Points, in no order, along strands that fork, close into loops and pass close to each other.
(in the rows, 100 means zero)
Points whose rows are less than 57.1 apart are linked; no others are. Some points are linked to none.
K236: [125 110 102  29  30  81 116  58  93 121]
K76: [ 96  96 155 125  71 101  81 151  96  72]
K804: [123 161  92 109 137 102  49  91  93 109]
K77: [ 94  67  24 128 171 107 106 107 102 108]
K732: [128  77  43 118 177  96  58 124 100 104]
K262: [ 88  66 153 100  66  85  87 152 104  88]
K452: [ 82  55 100 147 153 130 101 142 121  86]
K16: [ 93 102  62  57  80  84 137  51 101 129]
K760: [ 63 117 154 117  69 124 149  68 118  80]
K378: [128  85  78 123 155 102  53 134  99  93]
K155: [ 64  90 152 107  84 133 161  60 133  91]
K295: [ 93 170  97  70  24  74 109  79  68 101]
K781: [ 77  69 145  85  88 133 155  64 135 106]
K983: [111  78 124  68  50  70 104 101  93 102]
K995: [ 71  78 126 140 116 123 125 116 115  79]
K445: [ 85  47 105 125 124 101  92 152 116  90]
K856: [ 90 148 101  88  46  82 109  85  76  94]
K886: [104 111  91 119  99 100  86 113  85  85]
K49: [107 127  36 104 131  97  81  99  79 112]
K680: [ 80  66  33 118 155 107 124  96 108 110]
K666: [133  85 115  23  34  92 113  72  95 118]
K211: [105 115 150 146 119 130  73 131 104  73]
K885: [ 76  60  54  99 132 102 145  75 114 118]
K261: [ 89  58 105 113 104  91  98 140 105  92]
K319: [ 92  62 148  69  75 133 141  71 127 110]
K522: [152 142  84  92 126  73  20 113  79 107]
K717: [104 152  76 119 189 111  67  76 115 130]
K322: [114  54 126  49  73 132 132  76 122 120]
K390: [ 88 129  59  63  67  73 126  66  84 122]
K98: [ 85  86  91  73  88 105 148  50 117 118]
K515: [130 144  33  78 101  69  48 114  58 118]
K279: [106 116  43  64  63  55 103  84  68 117]
K884: [113  74  29 122 179 107  79 117 100 109]
K756: [ 89 103 116  81  63  99 139  61 110 105]
K451: [ 69  69 147 118  88 113 131 109 120  90]
K423: [ 68  61 169 103  81 117 128 113 133  96]
K740: [133 113 131 132 149 105  40 126 109  86]
K677: [ 71 122 130 122  75 115 128  85 103  76]
K971: [ 79  72  79  90 111 106 153  61 118 117]
K304: [138 148  96 108 144  82  32 105  93 108]
K290: [144 144  47  84 121  70  34 108  69 117]
K334: [119  85  92  72  59  50  87 112  78 104]
K199: [102 110 146 136  92 114  82 137  97  68]
K532: [117  67 123  49  55  95 118  82 107 118]
K209: [116 141  28  75  79  64  80 104  59 118]
K711: [110  98  97 102  75  73  86 122  79  86]
K891: [ 81  77  97 144 147 131 108 120 113  86]
K977: [ 94 132 103 131 114 125  95  96  93  83]
K755: [ 99  70 141  82  58  76 103 120 101  95]
K363: [ 83 134 112  83  52  91 133  67  96  97]
K368: [ 75 140 113 126  92 122 114  88  95  79]
K297: [ 95 126 133 152 133 144  85 106 106  76]
K554: [128  90 114 124 135 105  50 147  99  86]

How many points has the smallest loop of links through each point below? Write none if it is on no loop.
K977 | 11
K368 | 13
K378 | none

A fork is a point with three links, a tip a point with one. Leave the first point through the second and follow the links. Name the first fork or tip that comes.
K279; K209 | K804
K891; K452 | K261
K368; K677 | K532
K77; K680 | K98

Name the points in between on the shortest way along the links from the first point to the second, in order.
K756; K290 | K98 K16 K390 K279 K209 K515
K554; K885 | K378 K732 K884 K77 K680
K977; K322 | K886 K711 K334 K983 K532
K76; K711 | K262 K755 K983 K334
K760; K532 | K155 K781 K319 K322
K804; K209 | K304 K522 K290 K515
